Each row is a point on a tangle of strands that fork and nearly touch. The rows are in no order.
Two points are linked if the straight distance between their rows is under 7.43. Some points are linked to none.
(547): [-1.51  5.26 -0.87 -1.00 -3.07 -2.32  1.12  0.23  0.67  0.67 -0.28 -0.28
  3.51 -1.92  0.81 -4.36 -0.51  1.61 -2.84  2.25]
(489): [ 1.28 -0.46 -2.18  0.97  1.76  1.07  0.35  0.25  2.34 -0.26 -2.16 -1.46
  1.15 -2.09  2.40  1.35  2.27 -2.02  3.17 -0.90]
(427): [-1.97  0.72 -2.38 -2.96  0.69  1.70  0.41 -0.26 -0.91 -1.93 -1.72 -0.76
  1.32 -2.22  2.49 -0.88  3.15 -2.48 -2.31  0.70]
(150): [ 0.70  0.32  0.12  5.72  1.37 -3.36 -3.54  2.65  0.90  0.78  1.65 -0.83
  0.57  0.26 -3.20 -0.64 -0.55  2.81  2.50  1.12]
(159): [-3.85  0.06  1.55  0.27  2.68 -2.58  0.78 -0.82  0.93 -1.88 -2.68  1.91
 -0.18  1.64 -0.43 -0.95  0.41  0.00 -1.63 -2.20]
(629): [ 4.82 -2.10  0.85  2.50 -2.79 -1.29  1.22  0.40 -1.22  0.71  2.27 -1.29
  1.33 -0.32  1.38  2.05 -0.14  0.76  2.82  4.98]
(183): [-1.67 -1.73 -2.50 -0.70  5.53  0.35  0.58 -0.59  3.20 -0.23 -5.98 -0.75
 -1.90  2.81  0.87  2.09  0.34  1.49 -3.25 -0.71]
(455): [ 4.52 -3.87  2.36 -2.20  0.60  1.89  1.28 -2.06 -2.47 -2.17  0.89  0.75
 -1.88  3.26 -1.94  5.20 -0.94 -1.36  0.53  0.33]
(210): [-1.65 -3.08 -3.75  0.00  2.34  1.62  0.34 -2.47  2.37 -0.58 -0.62 -0.60
 -2.98  0.02  3.08  5.08  1.01 -0.31 -1.39 -3.33]
(220): [-0.40 -1.78  2.33 -0.66 -5.45 -0.31 -0.78  0.20 -4.61  1.10  4.74 -0.58
  0.46 -0.08 -0.53  1.38 -0.24  0.50  1.39  1.17]
(739): [ 1.88 -1.97  3.21  0.68 -4.64 -2.20 -0.50  1.89 -5.86  1.33  3.27 -0.96
 -0.24 -0.63  0.96  1.78  1.39  2.88 -0.57  1.85]
(440): [-0.75  6.09  0.31  0.11 -3.13 -0.75 -1.18  0.33 -0.16  0.23  4.89 -0.89
 -0.51 -2.35 -2.18 -2.17 -1.52  1.29 -1.24  1.64]
(175): [-0.36  1.06  0.29 -0.12 -0.63  1.65  1.07 -2.31 -0.68  0.75 -0.50  5.01
 -3.78  3.85 -2.04 -0.12 -2.76 -1.44  1.27 -0.48]
(7): [ 0.84  1.08  1.04 -2.04  0.66  2.44  0.65 -2.25  0.65 -2.32  1.23  2.17
 -3.10  2.73 -2.11  0.55 -2.09 -2.44  0.18 -0.99]
(595): [-1.23 -1.17 -1.48 -2.16  2.24  1.75 -0.16 -2.53  2.29 -2.99  0.67 -0.03
 -2.95  0.15  1.47  4.26  1.43 -2.00 -3.00 -3.75]
(319): [-1.81  1.63 -0.98  1.44  2.08 -2.06  1.61 -0.24  2.15  4.02 -4.48  1.24
  0.74 -0.24  1.82 -3.26  0.63  1.42  0.17  0.30]
(721): [-1.69  0.61 -0.58 -2.58  0.71 -2.76  3.98 -2.50  0.15  2.71 -6.17 -0.05
  5.22  0.52  1.23 -1.88  0.43  2.63 -1.35 -0.49]
(115): [ 0.60  0.43  0.57  5.34  0.51 -0.21 -3.39  1.64 -1.90  3.76  0.33 -0.36
 -1.47 -0.60 -0.43 -1.36 -0.72  1.85  1.11  1.25]
(712): [-0.99  0.14  2.00  2.95 -1.63 -0.30 -3.23  0.35 -2.12  1.13  3.04  2.57
 -3.28  0.73 -3.40  0.28 -3.15  0.63  1.39 -1.37]
(666): [-0.69  1.34  1.22  1.36 -1.00  0.10 -0.93 -0.39  0.02  2.70  1.34  4.52
 -4.09  1.81 -3.83 -0.31 -3.87 -0.28  2.18 -3.04]
(507): [-1.12  1.16 -0.22  2.30 -1.01 -0.83  0.04 -0.65  2.60  0.22  1.50  1.92
 -0.92 -2.06  0.89 -0.38  0.02 -1.70  2.80 -2.31]
(677): [-1.14 -1.73  2.93  3.13 -0.62  0.10 -2.94  0.37 -3.82 -0.62  1.78  1.15
 -1.65  2.48 -3.73 -0.04 -1.11  0.56 -0.74  0.01]
(417): [-0.14  2.17  0.43 -2.31  0.39 -3.15  0.71  2.09  4.51 -2.55  0.79 -2.26
  3.46 -2.15 -0.34 -1.84  0.37 -0.49  2.60 -2.20]
(361): [ 0.62 -2.09 -0.99 -2.61  0.92  1.69 -0.56  0.90  0.63 -3.40 -1.56 -2.17
  1.72  1.89 -2.10  0.24 -0.81 -1.75  1.08  3.20]
(710): [-2.19  1.48 -1.20  4.13 -3.63 -1.62 -2.56  0.82  0.16 -2.15 -0.93  1.82
  2.37 -2.54  1.30 -2.04  2.95  0.35  0.32  0.10]
(284): [-2.89  0.85  2.13  2.64  0.08  0.11 -3.05  0.48 -3.28 -2.63  2.45 -1.01
  0.69 -0.59  0.01 -1.80  1.67  0.12 -2.36 -0.73]
(505): [ 1.55  4.54 -0.72  0.09 -1.33 -0.92 -1.62  2.48  1.09 -1.45  5.79 -1.78
  1.02 -1.20 -1.76 -2.06 -1.26  1.18 -0.63  1.55]
(539): [-0.17 -0.82 -3.38 -2.91  0.80  1.38 -0.20 -2.26  5.36 -2.52 -4.80 -0.64
  1.26  2.39 -0.76  1.71 -1.77 -1.97 -2.20  3.65]
(309): [ 0.26  3.22  0.74  0.01  0.17 -3.00 -0.36  2.96  2.83 -0.58  4.13 -2.85
  2.25 -2.64 -1.08 -3.21 -0.60  0.92  1.12 -1.71]
(594): [ 1.12 -0.79 -0.03 -0.09 -0.42  0.61 -1.76  2.08 -1.36  1.11 -0.23 -0.53
  1.89 -3.54  3.55 -2.08  5.78  0.01  1.92 -0.80]
(368): [-1.02  1.05 -1.94 -4.63  3.24  0.13  4.07 -1.24  1.05  2.34 -0.52  0.29
 -1.27  1.60 -0.18 -0.16 -2.94 -0.15 -2.36 -0.41]
(649): [-2.27  1.65  0.22  1.02  1.43 -2.32  1.26  0.44  0.35  6.78 -3.33  1.25
 -0.65 -1.61  0.16 -2.95 -1.57  1.64 -0.38 -1.42]
(675): [ 3.29 -4.24  0.03  0.41  0.95  0.59  0.55  0.51  0.32  1.20  0.30 -2.43
  0.51 -1.49  3.12  3.12  2.26 -0.76  3.15 -1.08]
(422): [ 0.18 -0.42 -0.82 -2.66 -0.89  2.88  2.78  0.10 -1.77  4.02  2.00 -0.74
 -1.63 -1.13  1.31  0.86  0.41 -1.63  4.08 -0.47]
(596): [ 1.70 -3.00  1.78  0.39 -2.61  3.01  0.78 -3.30 -1.19 -2.25 -0.38  2.33
 -1.87  3.40  0.43  4.07  0.10 -2.32 -0.45  1.00]
(676): [ 2.38 -1.24  1.41  1.07  0.46 -0.43 -1.98  2.83 -1.13 -1.95  1.81 -3.45
  1.48 -1.39 -0.48 -0.40  1.01 -0.41  1.45  0.30]
(394): [-0.95  0.40 -1.42 -0.24  1.91 -2.06  2.91 -2.03  2.48  1.58 -7.32 -0.09
  3.21  0.34  1.83 -0.99  0.91  1.68 -2.12  1.31]
(409): [-1.28  0.88 -1.11 -0.06  0.29 -0.34 -1.53  2.15 -2.38  2.12 -2.71  0.59
  0.34 -1.72  2.69 -4.15  5.74  0.69 -1.63  0.83]
(79): [ 1.88 -2.62  2.13 -4.79 -1.32  2.40  1.44 -1.28 -3.72 -4.01  2.19  0.89
 -0.99  3.27 -2.08  3.12 -0.62 -1.11  0.35 -1.10]
(104): [ 0.44  1.69 -0.65 -2.07  2.19 -0.94  2.75  0.03  1.39  1.97 -1.15  0.53
 -0.88  0.94 -1.18 -1.91 -2.79 -0.52  0.64  0.08]
(466): [-2.51  1.00  1.05 -0.20 -1.63  0.76 -1.14  2.81 -3.76 -1.01  2.55 -0.88
 -0.52 -2.42  0.41 -2.57  2.83  0.27 -1.26 -0.67]
(82): [ 0.73  0.17 -2.91 -2.27  0.44  2.52 -0.19 -0.67  2.62 -2.71 -4.12 -1.21
  1.73  0.43 -1.12 -0.82 -1.84 -2.54 -0.02  5.01]
(47): [ 4.13 -3.60  1.25  0.05 -1.38 -0.10  2.23 -0.72 -2.04  2.57  0.31 -0.94
 -1.11  0.83  0.42  3.06 -0.54 -0.51  3.77  3.46]
(285): [-3.70  0.00  2.02  1.77  0.15 -2.54 -1.59  0.34  0.61 -3.92  0.45  1.18
  1.28 -0.06 -0.91 -1.41  1.39 -0.53 -1.06 -2.29]
(444): [ 0.58 -3.11  3.65  2.37 -0.15  1.50 -0.85 -2.13 -2.40 -2.61  1.11  2.47
 -2.29  3.09 -0.78  1.50 -0.45 -0.84 -0.05 -0.35]
(458): [ 0.56 -0.86 -1.89 -1.77  1.17  2.40  0.22 -2.86  4.78 -3.88 -2.48  1.79
 -0.98  2.56 -1.33  3.25 -2.21 -2.15 -1.43  0.33]
(483): [-1.39  0.84 -2.49 -5.73  1.24 -0.55  5.35 -3.77  2.12  3.24 -2.67 -0.26
  0.93  2.18  0.48  1.83 -2.32  2.54 -3.25 -1.69]
(658): [ 1.31 -3.01  3.07 -2.98 -3.43  1.75  1.82 -0.69 -4.50 -0.81  3.88  0.58
 -1.32  0.84 -0.74  2.26 -1.15 -1.35  1.90 -1.00]
(152): [-0.12  2.51  2.90 -0.32  1.02 -1.70  0.19  0.04  1.93  3.99  0.60  2.46
 -2.98 -0.39 -2.29 -2.14 -5.12  0.55  0.40 -4.45]
(70): [-2.40  5.81 -0.14 -0.32 -3.47 -1.00  1.41  0.83  0.04  0.89  3.08  0.13
  1.50 -3.20  0.83 -3.85  1.31  0.86 -2.74  0.03]
(371): [-1.28 -0.31 -1.93 -4.46 -0.44 -1.24  5.90 -3.60  2.84  1.30 -4.24 -1.99
  4.88  0.22  0.51  1.14 -0.43  1.43 -2.06 -1.52]
(373): [ 2.46 -1.57  2.13  2.86 -1.07 -2.47 -1.82  1.81 -0.55 -2.04  3.37 -1.43
  2.31  0.16 -0.85  1.53  0.61  0.67  3.03 -0.93]
(74): [ 3.63  0.25 -0.19  5.20 -3.51 -0.93 -2.10  0.39 -2.11  2.18  3.36 -0.88
  0.49 -0.54  1.01  2.59  0.12  2.45  0.96  4.38]
(680): [-2.28 -2.26  0.85  0.07  4.12 -0.20 -0.81  0.44  2.09 -3.44 -4.29 -0.05
 -0.21  2.45 -0.05  0.70  0.81 -0.12 -2.00 -0.61]
(425): [ 1.83  2.19 -1.21  2.74 -0.88  0.19 -3.07  1.71 -2.20  2.09  1.68 -0.91
  0.00 -1.25 -0.35 -1.02  0.98  2.78 -0.07  3.31]
(633): [-2.55  2.05  0.14 -0.28 -1.68  0.87 -2.08  0.90 -4.03  2.15  0.61  1.55
 -0.68 -2.83  1.84 -3.83  2.74  2.33 -2.40 -0.34]
(605): [ 2.59 -1.60 -0.96 -0.68 -1.18  1.99  1.45  0.52 -0.32  1.03  1.02 -0.42
 -1.15  0.96 -0.98  1.59 -1.34 -1.49  4.86  0.99]
(348): [ 2.00 -2.13 -0.14  0.93 -1.01  2.60 -1.65  0.85 -2.68 -1.73 -0.54 -0.97
  2.01 -2.08  3.64 -0.14  5.22 -1.08 -1.69  1.66]
(574): [-0.82 -1.20 -4.50 -1.19  4.31  0.42  1.07  0.05  4.43  0.75 -2.62  0.01
 -2.70  2.12  2.22  3.13 -0.49  1.12 -3.11 -2.14]
(293): [ 0.64 -0.29 -2.23 -1.08  0.32  0.12 -0.35  0.93  5.26 -2.47 -1.98 -1.43
  3.81 -2.05 -0.18  0.28  0.28 -1.95  2.05 -1.34]
(641): [ 1.87 -0.76 -0.89 -0.81  1.77  1.22 -0.36  1.80 -0.18 -2.26  0.72 -3.35
  1.81 -0.56 -0.24 -0.55 -0.66 -0.10  1.05  2.45]
(608): [ 2.14 -1.85  1.09  4.68 -1.67 -2.82 -3.62  1.74 -1.82 -0.35  2.56 -1.05
  0.06  1.82 -3.12  1.45 -0.54  2.86  3.04 -0.07]
(656): [-1.67  3.67  0.57  1.96  1.22 -0.07 -1.49  0.69 -0.39  1.58 -0.46  0.49
 -0.58 -0.91  0.18 -4.06 -1.33  0.99 -4.56  2.46]
(578): [ 0.94  1.19 -0.16  1.15  3.68 -0.98  1.05  0.51  2.17  3.46  0.18  1.12
 -2.40  0.22 -1.23 -1.44 -3.83 -0.64  2.73 -2.80]
(208): [-1.34 -0.40  0.47  0.51 -0.77  2.14  0.60  0.32 -2.39  4.76  1.14  0.56
 -2.01 -2.75  1.25 -0.25 -0.44 -0.15  1.73 -1.15]
(52): [-0.90  0.21 -0.48 -2.26  1.50  2.62  1.10 -1.92  1.54 -4.28 -0.91  2.25
 -2.07  1.84  0.37  1.30 -0.27 -3.37 -3.09 -0.96]
(504): [-0.80 -1.64  0.49  0.33  1.52  1.83 -1.70  0.67 -0.95 -3.24 -1.87 -1.00
  1.89 -2.28  2.98 -0.74  4.38 -1.91 -2.46  0.08]

A fork is a point with three links. Follow the links from the first point to the second and name the forks in between, in order.
(466), (444) | (52), (666)
(394), (82) | (666), (52)
(649), (658) | (666)
(361), (427) | (52)

Follow the links from the first point to the second, and from the first to the third. Name the last point that the two ways share.
(361), (159), (104) | (52)
(183), (677), (649) | (666)
(319), (596), (183) | (666)
(578), (183), (373) | (52)

A fork is a point with three links, a tip a point with one. Leave the first point through the second and follow the links. Name the first fork or tip that comes.
(373), (608) | (208)
(208), (422) | (52)
(285), (284) | (427)
(489), (293) | (547)
(319), (394) | (666)
(152), (578) | (649)
(70), (440) | (675)

Name the points in between on the shortest way along the links from the first point to the second, in order.
(666), (422) | (175), (7), (52), (458), (539), (82), (361), (641), (676), (373), (608), (150), (115), (425), (74), (629), (47), (605)
(504), (52) | (348), (594), (409), (633), (466), (284), (285), (159), (680), (183), (574), (210), (595)
(152), (455) | (666), (712), (677), (444), (596)
(547), (489) | (70), (440), (505), (309), (417), (293)
